Points on a hilly landscape, in no order, each with its height.
From any point a ball rolls to the lowest of the 2 points nearest to it. It stops when none of these is lower. Distance is the straight distance between rows; heights are no part of it.
z_297: [ -5  16  13  -6 -12   0  -6  13  -6  -5  19   6  48   3   9  -3   2  -2
  -8   0  20 -11  -4   2  11  -7  20 -30 -10 -10   8 -16   6  16  16  -4
  -3  -1 -28]  h=4.81
z_750: [-25  -5 -21   1  -4  -5 -15  -6 -12 -11  11  16  17 -16   2  -8   7  -9
 -30  -3   4 -22   3  -9  -3   2   5 -17  13 -14  18   7  -1  24  -1   6
 -12   5 -13]  h=2.99
z_654: [-19 -19   4 -10  -4 -21  13 -14 -12 -10  -6  26  16  17 -14  14  35  11
   0   2   7   3  -8  -1 -10   3 -34 -13 -10   7   0 -23 -27   3 -13  -2
   2  21  12]  h=2.80
z_883: [ 40 -23  -9  22  -9   1 -13   0  21 -21 -36   6 -11  11   1  12  -7  15
  15 -19  -5  12  -5 -19  -6  -9  -8  15   4  -5  -9  18  -6 -18  -3  12
 -12   9  16]  h=6.67
z_530: [-37   7  24  -6  12  -1   6   6 -16 -12  36 -18 -38 -14  -4  11   5  -2
  17  16 -44   6   0  27  -7   4 -19   9   5 -12   3  -8  25   4 -29  10
   0 -16   7]  h=3.87
z_988: [ 34 -11  -6  -2  11  10 -11 -11  24 -10   5  12   5  38   2  16  12   7
   2  -9  -3  -3 -10  -4  -1 -14  -2 -11 -17  13 -23  10 -24 -33  10   0
  17  39  -9]  h=3.22
z_348: [-40  -8 -13 -25  18   1 -10  -7 -19 -18   2 -15 -37  -1   0  14  -7 -11
  -1   7 -20   4  26   8 -21  -3 -10  22   3   6  -6  11   5  15 -22  -4
  -1  -6   7]  h=2.66
z_739: [ 14   7  31  17 -18   5   6   5  17 -17 -20 -29  -8  18   8   9 -17  17
  33 -27   6  31   3   4  25 -23   1  19  14  -6   0  -1  -5   9 -16  -9
  -3 -10   5]  h=3.49
z_382: [  9  18  12  -1   8  -4  -2   9   9   3 -17 -10 -12  25  16   3  -1  20
  26  13  18  10  19  21  -5  -5 -12   2 -15  28 -12   8 -32  -9  14 -28
  13   3 -18]  h=3.82
z_839: [-46   2  19 -36  20  -2  20 -18   1  -6  16  12  20   6   6   6  13 -20
  -6   3  -7   1   2  17  21   3  -8 -24  -5   5  28  19   1  -4  -3 -19
 -23 -10 -16]  h=2.98
z_71: [-17   3 -10 -10 -15   7  -8  18  -7   1 -20  -2  -3  -2  13   0 -26   8
   1   0  40   4  24   8  10  -3   9  13  16   2  17   3  -8  17  15 -42
   2 -13  -6]  h=1.86
z_657: [  4 -25  13   0 -14 -22   1 -16  -3   1  -4  40   6   1 -18  36  33  12
   4   2   2  25  -8   0 -12  11 -25   7   2  19   2 -37 -16  -1 -23  13
  -5   9  38]  h=3.36
z_722: [ -7  17  -4  -8  -2  12 -11  -5 -10  -6   3 -19  -4  -5  13  -9 -17 -23
 -19 -34   3  -5  17 -12  11 -15  31   7  32 -13  -1  19  18  33 -10  -6
 -26 -15 -22]  h=3.03
z_614: [ -1 -20   0  25   3 -21  30 -21   5   8 -17  -1  -1 -32  -8  -7  13   5
 -22   5   1   2 -35   0   6  16 -16   0   1  21  19  -9 -13  -6 -13  -7
  11  17  27]  h=5.46
z_27: [ 22  -5 -20   0  21 -10  -7 -16 -15   9   9  -3  19 -30  -1 -12 -17 -15
 -45 -12   3 -31  -8  -3  -9   0   9 -22  -6   3 -14 -12   2  -4 -16   6
  -7  33  -2]  h=4.39
z_8: [-24  22  15 -11   3  -5   1  18 -12 -28   1 -14  18  24   3   6   7   1
   3  -1 -13 -16 -11   7  -7   1  -9 -23 -12   0   5  10   0  31   3 -16
  -2   2 -47]  h=1.17
z_418: [-44  15   9  -3 -26  -1  -1  16  -5 -14   9  -1  -5  -5   9   0   3  13
   7  24  15  -4   0  17  15  -2 -18  -4 -18   0  30  13 -19  20  19 -21
   8  -6 -18]  h=4.61
z_561: [  0 -34   1   0   5  -1   8   3  -1   7 -15  17  40   6   3   0 -10 -14
 -23 -32  25  -5  -6  -9   5   1  16 -16  26 -16  10  -9  -6   7  13 -26
  -1   4  -9]  h=3.37
z_387: [  4 -29  -2   4   0  -8 -16  -4   5  -4   0  -7 -43 -16   1  28 -24  -8
   4  -7 -27  35  29   0 -11 -13  -8  28  15  11 -10  -3  12  -8 -23   2
  -6  13  30]  h=3.09
z_37: [-31 -19   6 -39  13 -19  27 -21  10   7   5  15  18 -14  -6   1  19 -11
 -17  11  12  -6  11  11  12   9  -3 -13  -7  23  25   4  -8 -24   3 -16
 -11   2  -2]  h=3.38
z_381: [-35  20  16   9 -19  -6   4   8  -6 -28  16 -27 -16  -1  15   2 -15  12
  16   8 -11   8   2  21  10 -21 -17  14 -11  -4   6   1 -14  17  -9 -19
  13   4 -11]  h=4.80
z_389: [  4  14  -6   2   7  10  -6   1   0   7  33 -26 -27 -29  -3 -10 -17  -1
   5  25 -35   0  14   9  11 -11  17  21  -9  -6 -20 -10  21 -32  -1  25
  11  -7   6]  h=4.34
z_215: [ -7  -6   2 -24  15  -6   1   1  -3   0  13 -14  24 -14  12   0 -25 -12
 -30 -10  -7 -11   9   6   8 -12  26 -22  -3   8  -2   5  13  -5  -1 -24
 -28  13 -33]  h=3.05
z_687: [ 44   5 -14   7   9   9  -9   5  28  15   9   4 -12  10   7 -13  -8   1
   9  14 -13 -21 -13 -11 -14   9  14  15 -17   9 -26  14  -2 -24  32  26
  -2  -4  -1]  h=6.30
z_979: [  0   5  20  13 -10  -2  -5 -13   8  -3  28   1  12 -10 -18   9   7  16
   7  -1 -13   5 -36   8  11  -5 -12  -9  -1  -9   9 -34  -3   1 -24  21
  21   2  28]  h=5.11
z_664: [ 19  24   4  -4   9  11 -17   8 -22  -8  20 -13  19  27 -21  -8  13  -4
  17  -6 -17 -26  -4  -1  -4  -1  12  -9  -3 -26 -34 -26  15   3  -5  33
   9  -7 -28]  h=3.63
z_114: [ 40  11  -7  14  -8   8 -10  15  16  18  -4  -5 -19 -17   0 -12 -10  17
  24  18 -17   5 -13 -11  -5  -8  -2  17 -22   5 -24   8  -2 -46  28  42
  -4   2  27]  h=6.41
z_373: [ 19   6 -26  40 -12  -7   3   8  -2  12 -53   6 -20 -36  -1 -15 -15  10
   6  19  15  -5  -4 -21  -2  34 -14  11   6  12  24  18   4   1  20 -10
  -9  -6  14]  h=0.19
z_332: [ -6   8   5   4 -26  -6  -5  10 -15  -7   8  17  31  14   9   0   1  14
   5   1  36   4   7  -1  -3 -14  -3 -12 -14  -8  -8 -27 -18  12  11  -4
  10   9   1]  h=4.62
z_556: [ -9  11  17  28 -36 -10   3   2  12   4  20 -19  -6 -37   9 -16 -15  17
  -1  11   7   8 -14  15  25 -15  -1   7  -7  -3  21 -22  -8   3  -1   0
  15  -2  14]  h=2.78
z_153: [  4  -1 -29 -16  19   0  -6   6  -1  22 -27  14 -14 -12   7  -5 -17   0
   0   9  38 -13  33   4 -27  19  -3  12  -2  24 -12   7  -7  -3   9 -31
  -5   2  -3]  h=5.57
z_886: [ -8  -1  19  -4 -24  23  -6  -4   0 -15  26  -2 -17  39   3  17   2  -6
  18 -24 -26  21  15  -9  30 -26  -8   8  12 -23 -15   2  11  -4 -31 -12
   5   7  11]  h=4.11
z_721: [ -1  10   6 -32  37  -2  17 -16  17  20  -3 -15   5   3   6   4  -1 -14
   5   3  12   5  20  12  -3  13  12  -5   3  22   0  18   3 -13   9 -12
 -14 -16 -14]  h=5.87
z_694: [  7   6  -1  19  -9  -5   7   5  -3   6 -13 -17  15 -20   2 -23  -4  -2
 -23  -5  10 -23 -24  -2   4  11  -1 -23  12   1  13  -2  -6  30  -5 -16
   9   6 -12]  h=1.80
z_247: [ 10 -14 -13   0  15 -16  29 -28   4  32 -14  17  12 -39 -18  -6  24   0
 -16   4  16   1 -13  -6  -5  30  -3   6  -7  26  14  -6   2 -22  -4  11
 -12  -1  35]  h=5.66
z_877: [-13   8  -3  21 -23   3  -5   4  -1 -20  -9 -16 -24   1   9   1   1  19
  18  10   0  17   8  -1   6  -8   0  19   0  -1   5  11 -15  12   3  -1
  14  -9   0]  h=4.97
z_911: [-26  15   9  -1 -19   0 -11  22   2 -12  18  -1  -4  25   9   8   2   2
   5  25 -10   2  12   9  17 -13   3 -13 -41   2  12  16 -12   4  35 -16
  19  -1 -40]  h=4.41
z_870: [  8  -5   3  10 -14  -7  15 -14   6  14 -22  36  20  -3  -6   5  39  19
  17   7  23  23  -4 -11   3  17  -5   2  -6  13  19 -10 -14 -14  13  14
  -6 -14  27]  h=3.74
z_252: [-37 -19 -23  13 -13 -11   0  -5 -10 -21  -5   3 -18 -13   5  -2   3   5
 -16  18  -9 -11  -3   0  -1   2 -23  -1 -15  10  13  16 -23  13   4 -15
  16  22  -8]  h=1.42
z_390: [-14   2 -25  -7   0  12 -15   4 -14 -13 -27  -3 -37  11   2  12   8   5
  17  19  -4  18  17 -12  -6   0   0  20  -1   6   8  33  -7   9  16  -2
   9 -19   2]  h=5.12
z_917: [ 16 -12   4  21  -7  -4  30  -1  -6  35 -25  26  25 -11  -3 -13  17  17
  -4   5  36  16 -20   0   2  23 -12   0  -9  17   2  -4 -30 -13   3  -7
   6  11  21]  h=3.34
z_459: [ 38  14  21  25  -3   0  13  -1  12   5   0  -8  26  12  -8 -12  -3   9
 -15 -24  15 -11 -51   2  13  -3   7 -20 -13   3  -4 -10  -9  -1   2   2
  17  18  -1]  h=4.08
z_213: [  4  14 -36  28  -7   4 -11   5 -17   1 -44 -14 -26 -26 -12 -12  -8   5
  -2  13   2 -17  -7 -18 -16  25 -12   6   9   3  21  17   2  35  -1  -8
   5 -13   2]  h=1.39
z_986: [-15  27  13   0 -18  12  -4   6  -1  -4  12 -11  -2  10  20 -17 -18 -14
  -3 -21  23   7  13  -4  30 -15  33  10  11  -6  13  12  16  20  17 -17
 -15 -20 -23]  h=2.77
z_553: [ -7  12   3   8 -13  -4 -12  -4  -2   2  45 -28  -8 -39   0 -20 -21  -6
 -18  13 -23 -14   0  12  15 -17  12   8 -10  -7  -4 -26   8  -8 -10  21
   9   7  -1]  h=4.51
z_143: [ 31  -7  -9 -17   9  11 -12  -6  -1  -9   6   8  17  41 -18  10  14  -6
   0 -17  -9 -18 -11 -10 -15  -4  -6 -20 -14  -5 -28  -8   0 -14 -15  19
  17  31  -3]  h=3.72
z_115: [ 12  16  -5 -23  17  19  -6   1  10   3  -5  -8 -17  23   8   0 -11 -17
  15  -8  -8   5  19 -16  -4  13  26   6  13   1   0  37  27  -2  18  14
 -37 -41  -8]  h=5.37
z_668: [-25  -8   6  -5  13  -3  19  -3  13  -7   3 -14  -3  -1  12  -5  -9  -5
 -25  10 -10   5  -6   9  18  -3   0 -13  -5  27  19  31  -7  -1   8 -34
   5  15 -21]  h=1.38
z_518: [ 27   0 -18 -18  15  23 -13 -14  18   1  18   1  -3   8   5  -5  -9 -17
   1  -7  -8  -9  12 -11   3   1  35   2  15  -5 -12  18  21 -21   8  20
 -24  -9  -5]  h=5.49
z_743: [-12  21  21 -21  13  -1  -1   0  -6 -22  17 -18  19  12   3   5  -3  -7
   9 -19 -13 -10   7  14   2 -14   0 -12   4 -17   1   0  12  22 -19  -2
 -11  -8 -29]  h=1.93
z_84: [-33  -5   9   5 -29  26  -6  12  -9 -22  47  15 -35  15  12   6   7  -5
  -4  -5 -37  14   0   0  25 -16 -14  14  19 -33  -6   4  22  -3 -18  -3
   8   5  -3]  h=4.40
z_58: [ -1  -5   7   3 -12  -8 -12   2   3   7  -5   7  -9 -42  -4  18  -3 -13
   2  10 -11  29  13 -11  -1  10  -6  13  29   5  30  -4  37  -5   9  32
 -15 -15  33]  h=2.15
z_361: [ 15  14  31  11 -10  -6  12  12  -5 -11  -1  -2  39  22  -6   3   0  21
  12 -20  23   0 -26   6   7 -18  -4 -13  -7  -6  -5 -35 -14   9  -5  -7
  16  15   0]  h=4.37
z_404: [ 19  11  18   7 -11  21  10  -4  16 -16   5 -25 -15  22   4   2 -14 -10
  20 -34 -18  18  -1 -11  25 -21   7  18  11  -8  -8  14  20  -4 -15  -1
  -8  -7   6]  h=3.79
z_386: [-15 -15 -17  -4  -8  -1 -16  -6 -12  -3   2  33 -13 -21 -13  17  27 -17
  -1  18 -19   8  21 -18  -3  19   9  13  17 -12  19  -1  32  -7   1  29
  -9 -21  23]  h=2.68
z_861: [ 13 -26   7  14   3 -11  17   7 -19  34  -7   5  23 -33   9 -16 -22   1
 -25 -14  28  -9 -18  -2   3   7  -5  -8   0   2   3 -19 -16 -11  -5 -31
  21  22  22]  h=1.92
z_665: [ 38 -22   8  17   0  -3   4   0   9  -1 -12   9  30  12   4  -6  -9  -6
 -28 -41  19 -12 -37 -14  17  -4  18 -18  11 -15   1 -10  -9  -7   8 -12
  14  21   2]  h=3.77
z_965: [  0  -3  -6  22 -11 -10  -3   0   2   4 -41  -3 -13 -49   4   4 -15  -3
  -1   4   8  14   0 -17   0  21  -5  15  25  -2  39  13  27  12   9   2
 -10 -16  27]  h=1.43
z_788: [ 10   3  28  22 -18  -4   9   2  13  -3  -5 -15   8 -13   7   4 -10  24
  16  -9  19  23 -13   4  16 -12   3   5  13 -10  13 -26  -1   7  -5  -7
   7 -14  18]  h=3.13
z_907: [-21 -10 -12 -25  11  -5  -7 -14   0 -13  15   7  19  -1   5   5  -3 -14
 -17   1   2  -7  20   1  -6 -11   5 -11   0  -3   0  -4   5  -1  -7  -7
 -11  11  -6]  h=2.59
z_588: [ 25  -1  -6 -10  11   4   1  -5  -5  -3 -18   0  15  17 -17   7  13   4
  13  -7  17  -6   1 -10 -33   6   1  -4  -2  -7 -14 -14  10  19 -14  26
  -6 -11  17]  h=1.37
z_895: [-20   5  19 -19  11  14   4   1 -12 -12 -18  -5 -22  26  -3  21  23  -4
  41   3 -28  27  12  -5   8  -3 -13   2   9 -14  11  15  18   3  -9   4
  -5 -35  11]  h=2.65
z_453: [ 35   4  -8  15   3   1  -1   3  10  33  -1   9  18 -11   7 -24 -17  -3
 -29  -5  33 -29 -13  -1   2  19  26  -6  -1   8  -4   2  -1 -12  24   5
  -5   0  -1]  h=4.84
z_39: [-37  -9  -2 -13  -8   6 -12  -6 -14  -3  34  29 -12 -16 -11  11  37  -4
  -3  13 -24  -2   0   0  -6  22  -1   0  25 -26  14 -14  24   8 -15  32
 -10 -21   7]  h=3.06
z_294: [ 45  11   8   5  14   8 -11   6  13  -5  14 -24 -16  32  -2  -7 -12   3
  19 -10 -18 -19  -9  -3  -7  -2  17  21 -15   5 -35   1   8 -23  11  24
   3   4 -23]  h=6.19
z_996: [  6   1   2  10 -21  -2 -16   5 -24  -3  23  15   5  12  -9  11   2   8
   5   6   3  -2   4  -2 -30  -4  -9   2  -9 -10 -20 -42   2  24 -25  30
  11   3  20]  h=2.86
z_787: [ 10  -7 -15   5  13  -3  11  -5  -9  -2 -44  14  14  12 -21  -2  16   2
  -3  -3  19  -9  -7 -13 -30  25 -10 -11  16   4   5   5  -6  31  -9   2
  -8 -12   2]  h=2.19
z_445: [ 43  -1  -2  22 -10  12 -11   8  -2  -4 -17   4 -13  17 -10   2   3  22
  22  -4 -16   7 -16 -14 -12  -5  -9  10 -19  -6 -32  -2 -13 -22   6  35
   8  11  16]  h=6.54
z_154: [ -1 -20  -8 -34  31  -1  14   6  16  46 -24   9   8   2   6  -2 -12 -13
   4  -9  36  -4  19   9 -18  17   5   3  17  16  -9  -2  -7 -16  21 -24
 -11 -14  -7]  h=5.74
z_253: [ 23  15 -17   6  -5  10 -12   8 -26   0  11  -5   0  16  -9  -9  -2  -3
   5   5  -7  -9   9 -10 -26  -6   5   7 -17 -12 -44 -29   2  10  -3  34
  11   5   5]  h=3.29
z_407: [ 39 -18  -1  -2   1 -10 -15   8  31 -11 -40  31   4  32   2  11   1  11
  30 -13 -11   9  -5 -30 -13  -2  -9  11  17   0  -4  36   2 -26  20  18
 -31  -5  15]  h=6.81
z_484: [ -7  12 -10 -11   3  -3  -4  -1 -11  16  32   8  -4  -4 -11 -12  12  -8
   5  40  -7  -9  22  15  -8  -9  -5 -10 -42   1 -23 -13  -8 -26   8  21
  16   0   0]  h=4.98
z_931: [ 20   2 -18 -12  16   1  -7   6  25  13 -33  -3 -27   6  19   0 -18   7
  18   6  20   3  21  -3 -25  16   2  25   3  25  -6  30  -4 -11  27 -17
 -25 -11  -4]  h=5.40
z_913: [-20 -25 -14   7  -7 -24   7   3   2   1  -7   8   0 -24   7 -17  -5  -8
 -40  26   3 -14  -1   3   7   7  -7 -19 -23  23  29  21 -12  -9  14 -37
   7  28 -21]  h=0.13
z_726: [-32 -24  -3 -14   1  -7  12   6   1  12 -15   4   3  -7  13   0 -17   2
 -16   1  22   9  19  10  16  -1   1   2   8  17  19  18 -18  -6  16 -48
   4   1  -5]  h=2.14
z_156: [  5  -2   9 -10 -12  -8   3 -15  -8   9  -5  30  10   1 -22  23  49   4
  25  16 -10  19  -6 -17  -4  21 -10   1  -4   5  14 -28  10 -11  -2  35
  -1 -12  35]  h=3.78
z_435: [-14  21  25 -11   4  20  10  -3  -9  -9  23 -13   0  19  -7  -6   2 -21
   5 -42 -34   1   2  -1  23 -21  -3  -3  15 -25  -6  16  26  19 -33  -8
 -16 -15 -21]  h=2.49
z_197: [ 26 -11  -4  -9  -4  -5 -25  -1 -12   4   4  19   2   2 -15  27   2  -3
  13  -2   7  15  12 -11 -38   1  -6   7   4  -7 -17 -36  22   6 -21  31
  -7  -6  36]  h=2.23
z_50: [  9  35  21   9   3  -8  -9  10  14   1  10 -13  -3  37  21   8  -5   4
  19   9   0   4  19  16  15  -6  10  -1 -32  20   0   7 -17 -11  32 -17
  19   6 -35]  h=4.15
z_129: [-11 -19  -8 -26  33 -13  19 -16  11  -4 -33   6  13  22 -22  11  26 -10
  -7 -17   3 -10  -2  -1 -20  17 -11 -16  16  12   4  10  -6  22  -9  -7
  -6  -8 -17]  h=2.79
z_560: [ 24  12  17 -11  35  -1  10  -2  10 -12   7 -39  -5  27  -5   1 -10  -7
  15 -11 -21  -8   2  12  -6  -8   2  -4 -16  14 -23   6   3  -7 -17   1
  11  11 -26]  h=6.08
z_493: [-38  30  28 -19  16  -5   7   6  -8 -10  26  -2  33  -7   4   3  10  -7
   7 -11 -13 -11  -4  28  11  -1  -4 -27  -5 -22  32   7   8  15  -8 -15
 -32 -11 -35]  h=2.50
z_277: [ 32 -11 -14   7  18   5  -9 -15   6  -7  -4  -4   6   6 -17  -1  -5 -11
 -25 -24 -11 -26 -20 -15 -10  -5   3  -9  -4  -3 -15  -2   4  -4 -26  17
   8  25   5]  h=4.09
z_398: [-13  11  25  15 -17  -6  14   8   7  -5  10 -29  18 -25  19 -21 -18   5
 -13  -6   3 -10 -27  13  29  -7   4 -12  -3  -5  22  -6  -2   8   2 -24
   9  13 -18]  h=2.36
z_141: [ -2   0   8 -16   2 -12  -4  -1   2  11   4  -7   5 -13   4  10 -18   7
   2  -5  24   9  21  14 -17 -12  -1  10   6   2 -12 -40   2   6 -14  -7
   0  -2  19]  h=1.89
z_10: [-14  13  15 -17  15   2  16  -9   7  -1 -34 -22 -17   2  -2  11   3  -3
  26   6  -9  31   3  -2   5  10  -5   7  13  10  24  32  17   3   4  -2
 -18 -32   9]  h=3.08
z_18: [ 11 -12   0  18 -20 -12   3  26 -27  13 -12  -7  31 -16  12 -22 -24  -2
 -30 -14  19 -15 -21  -8  -1   2  -1 -15  -6  -1  -3 -22  -9  16  -1 -32
  11  27 -10]  h=0.92
z_882: [-28  -3 -13  -1 -18  17  -7  10  -7 -16  35   9 -24   3  -1  -3   8  -3
  -5  26 -37  -2  12   9  22 -12   4   9   7 -30 -16  -2  13 -21   6  10
  17   6  -1]  h=4.59
z_321: [ 11  -3  16 -14  30  -5  20  -1  12  15 -25  -1  12  34   3   5  12   8
  14  -7  27   1   0  10 -14  14 -13 -18  -1  22  -8   1 -19   1  14 -21
   5  -2 -15]  h=3.33
z_527: [ -8 -12   3  -9   8  -3  15 -13  17  -2 -26  -9 -15   1   4  14  -4   6
  19  -4  -3  37  17   3  -1  -8 -10  15   7  15   2   9  -4 -10  -4  -8
 -13 -11  17]  h=3.04
z_510: [ -1  -6 -11   9   4  10  -5   3   3 -16  15 -17 -18  21  -5  -4   9  -6
 -16  13 -46 -14  -8  -5  11 -10   6 -12  -7  -2 -19  16  -7  -5  12   3
  29  15 -27]  h=1.61
z_990: [ 29  -4  -3  -7  24   3  -4  -5   3   3  -1  17  40  35 -11   7  19  -9
 -24 -22  15 -19 -19 -13 -16   9   5 -39  -4  -2  -9  -2   1  10   2  11
  -3  13 -15]  h=4.10
z_707: [ 21   1   3  -7   0  20 -10   9   0 -22  11 -11  -4  39 -20   2  21  -5
  11 -20 -24 -16  -8 -12  13  -7  14   2  14 -33 -21  -4  25  -2 -19  23
  18   2 -22]  h=3.92
z_462: [  2   8 -19 -13  17  17 -16   6  10  -2 -24  -7 -38  27  13  11  -7  -7
   6   5   8   1  18 -10  -4  18  11  20   6  18  10  50   5  11  34  -7
 -13 -29  -9]  h=5.25
z_377: [  1  -6  11  32 -14 -11  17 -16   8   5  -2  -7  -3 -19 -21   4  18  23
   4  15 -16  16 -37   2   7   6 -27  -4 -13  14  11 -15 -13  -6 -13  21
  17   5  35]  h=5.28
z_821: [  7   1 -20   6  -9  -1  -2  -9 -12  15   7  19   4  -8  -5  -8  13   4
   3  23  19   5  12   1 -14   2  -5   3 -24   9  -8 -12 -12  -7   1  23
   5   0  20]  h=5.15
z_320: [  1 -13 -18  28 -24 -11   8   8 -19  10 -10  21  26  -1   4 -12 -10  -4
 -32  14  11  -9 -25  -5   1   1 -10 -25 -31   2   0  -7 -17  10   9 -17
  10  33  -2]  h=1.90
z_133: [ 12   5  11 -26  37   3   9 -25  22   2   1 -17   7  16 -11   6   8  -8
  18  -2 -12   4   0  13   2   1  -4  -9  -7   8  -5   4   2 -17 -11   2
  -1   0   1]  h=5.98
z_132: [ -2  12 -14  -4   7  -3 -13  -3  -2   8   7 -19  -2 -21  17 -15 -19 -14
 -32  -2   6 -24  17  -4   6   1  32  -9  14  12   5  21   5  12   3 -12
 -17   5 -32]  h=3.32
z_753: [  6 -13 -14  -6  17  -9   1 -16  18   5  -6  -8 -14 -27   3   9 -17  -2
  -2  -3   5  16  18   3 -19  -8  -3  20   4  15  -9 -11   4 -15 -10  -2
  -4   9  24]  h=2.53
z_577: [-27  13  16   2 -13   0  -2  -8   2   4  46 -15  -4 -48  16 -15 -16  -6
 -24  -7 -13  -9  -2  16  20 -10  10  -2  13 -15  23  -9  16  11 -20   9
 -19   1  -3]  h=4.66
z_754: [-28   4   6  -8 -21   0  -9  12  -8 -11  47   3   0  -1  -2  -4   0   0
   7  31 -19  -6  21  19  15 -24  -6  -3 -39 -16  -9 -15  -3 -23  13   9
  13   9 -11]  h=4.79
z_22: [ 36 -13  -5  -2   6   1  -4   6  17  43   1  35  17 -14  12 -20 -18  -1
 -10 -14  57 -11  -1   1  -5   0  21  11 -11   5 -13  -2  -9 -42  30  -3
 -11   6  16]  h=5.02
z_859: [ 17   7   1   2 -17  10  -3   7  14  -9 -16  -3  -1  10  16  -4 -17   5
  13 -13  29  13  14  -4   4  -6  25  17  20  -6  -1   1   4   7  20  -9
 -11 -19  -3]  h=2.41
z_57: [-22 -19   4   6  -7   0  -9  15  -9 -13  23  -7 -52 -19  -3  24  -4   1
   9  24 -45  26   8  10  -5   0 -12  20  13   5  -2  -7  15  -5 -18  12
   7   0  21]  h=3.54
z_155: [  1 -38   9  14   1 -15  16  -6  -4  22 -22  29  15 -14  -4  10   4  14
  -8 -18  25  13  -7   0  -1   1 -14   9  12   4  -1 -22 -30 -14  -5 -24
  10  14  31]  h=2.74
z_784: [-34 -12 -11  13 -24  -1 -20  -6  -8   0  36  30   5 -34  -9 -14  20  -7
 -30  10 -15 -24   0   1   1  13  -3 -13   4 -25  21  -6   2  11  -8  32
 -12  -1   2]  h=3.30
z_162: [-20 -11   4 -28  20  -6  26  -2  13   9 -35  -6   8  27  -8  12   9   0
   3 -11  19  10  -1   9   2  12  -8 -11  24  11  15   9 -13  10   4 -36
  -3 -18 -10]  h=2.83
z_442: [ 37   5 -24   8  12   0  -1   5   4  47  -9  32   3 -16   5 -19 -16  -7
  -1  15  47 -13  -5   4 -30  11   9  22 -25  17 -29   6  -5 -26   2   5
 -20  12  20]  h=5.23
z_191: [-15  19  15  20 -19  23   8  14  -2 -24  19  -3 -10  26  -3  -7  24   2
  17   5 -42  12 -17   2  31 -16   2   2   9 -34   3  15   0   2   9   1
  25 -14 -20]  h=1.56
z_448: [-23  21   5 -18  -7  -2  -5  10 -11  -4 -10 -15  -4  -3   4   6 -16  13
  19   2  25   3  15  12 -12  -4 -10  13  12  -1   6 -22   1  34 -10 -17
   2 -17   3]  h=1.03
z_887: [-23 -11 -29   8  10  -7  -5 -10 -10 -15  -7 -22 -41 -24  -2  -3  -2  -2
  -7  20 -26  -5   4  -3 -13   4 -14  15  -1  12  -1  19  -4  14 -13  -2
  18   6   7]  h=2.12
z_956: [ -5  10   2  14  -1  15   7  11  -4 -21   7 -30 -24   5  -3 -17   9  -4
  -7  -6 -51 -11 -25  -3  14 -10   2   5  14 -28  -4  21   7  19  -7  11
  22  -1 -31]  h=0.76
z_762: [ 10 -20  -3   2  -5  -3   5   5  14   6 -32  13  23   8  -1   4 -13   1
   9 -29  37   8   6 -11  -8   4  17   7  39 -23   2  -9   1  11   7 -11
 -14 -24  13]  h=2.88
z_804: [ 37   1 -25  11  -2   2 -10   1   3  16 -11  26  -3   2  10  -4  -5   8
  16   7  33   3   9  -2 -24  -7  -2  18 -23  10 -34  -3 -25 -19  12   7
  -7  12  14]  h=5.34
z_888: [-24  -1   1  -2  -4 -11  11   6 -17 -18  -7   1  19  21  -7   0  17  12
   1  10   3  -9 -14   5 -19   9 -37 -25 -17   8   0  -6 -22  27  -5 -14
   7  18 -15]  h=2.08
z_921: [ 28   6 -18  -7  23  -4  -1   0 -13  33  -2   2  27 -19  -1 -18 -18  -2
 -26   2  28 -25   6   0 -26  17  14 -12  -6  13 -24 -11   2   1  -2  -2
 -11  14  -3]  h=4.63
z_236: [-20  26   1  -2  17  10   2  16 -17  -2  11 -30 -39 -20  -6  -3   2   2
  16  28 -45  15  12  12   7  -1   5  15   4 -13  -6   7  31 -21  -7  16
   4 -28   4]  h=4.14
z_468: [ 13 -16 -19  19  -3  -3  -3 -10   1  -5  -1  22  14  18  -1  -1  13  -3
 -20   3   2 -11 -13 -15  -3  -2  -2 -16 -17  11  -3   8 -18  -1  11   2
  19  31  -8]  h=2.60
z_276: [-31  -3  -7  -2   4  -3 -13 -20  -3  12  31   1 -18 -44   4  -5   2 -11
 -27  -2 -23  -7   5   2   7   6  14   4  28 -12  24  12  20  13 -26  16
 -25 -11  11]  h=4.82
z_271: [-11  17   9   7 -14   3  -2  -1  -6  -3  33   5  28 -10 -10 -10  14   1
   1  10  -6 -14 -14   6   8  -7   2 -17 -10 -17   7 -21  -2   9  -1  25
  11  -4   1]  h=4.96
z_615: [-10  10  -1  -2  -4  28  -2  11  -9 -22   1   7 -32  29   0   7  23   2
  25  11 -27  26   4  -5  18  -9  10  11  11 -27  -8  16  12  -8   9   6
  11 -27  -5]  h=2.13

Where does a ball stop that starts at each point below?
z_407 | z_588
z_883 | z_588
z_22 | z_18
z_804 | z_18
z_153 | z_588
z_115 | z_588

Call two points neighbours if one is among the 2 nearest of the other. Go from one point of each pair to the other, from neighbour to neighbour, staying as low as possible. Name the highest point that can't be avoided.
z_907, z_588 | z_707
z_8, z_18 | z_156
z_448, z_913 | z_726
z_373, z_8 | z_37
z_907, z_373 | z_784
z_913, z_956 | z_10
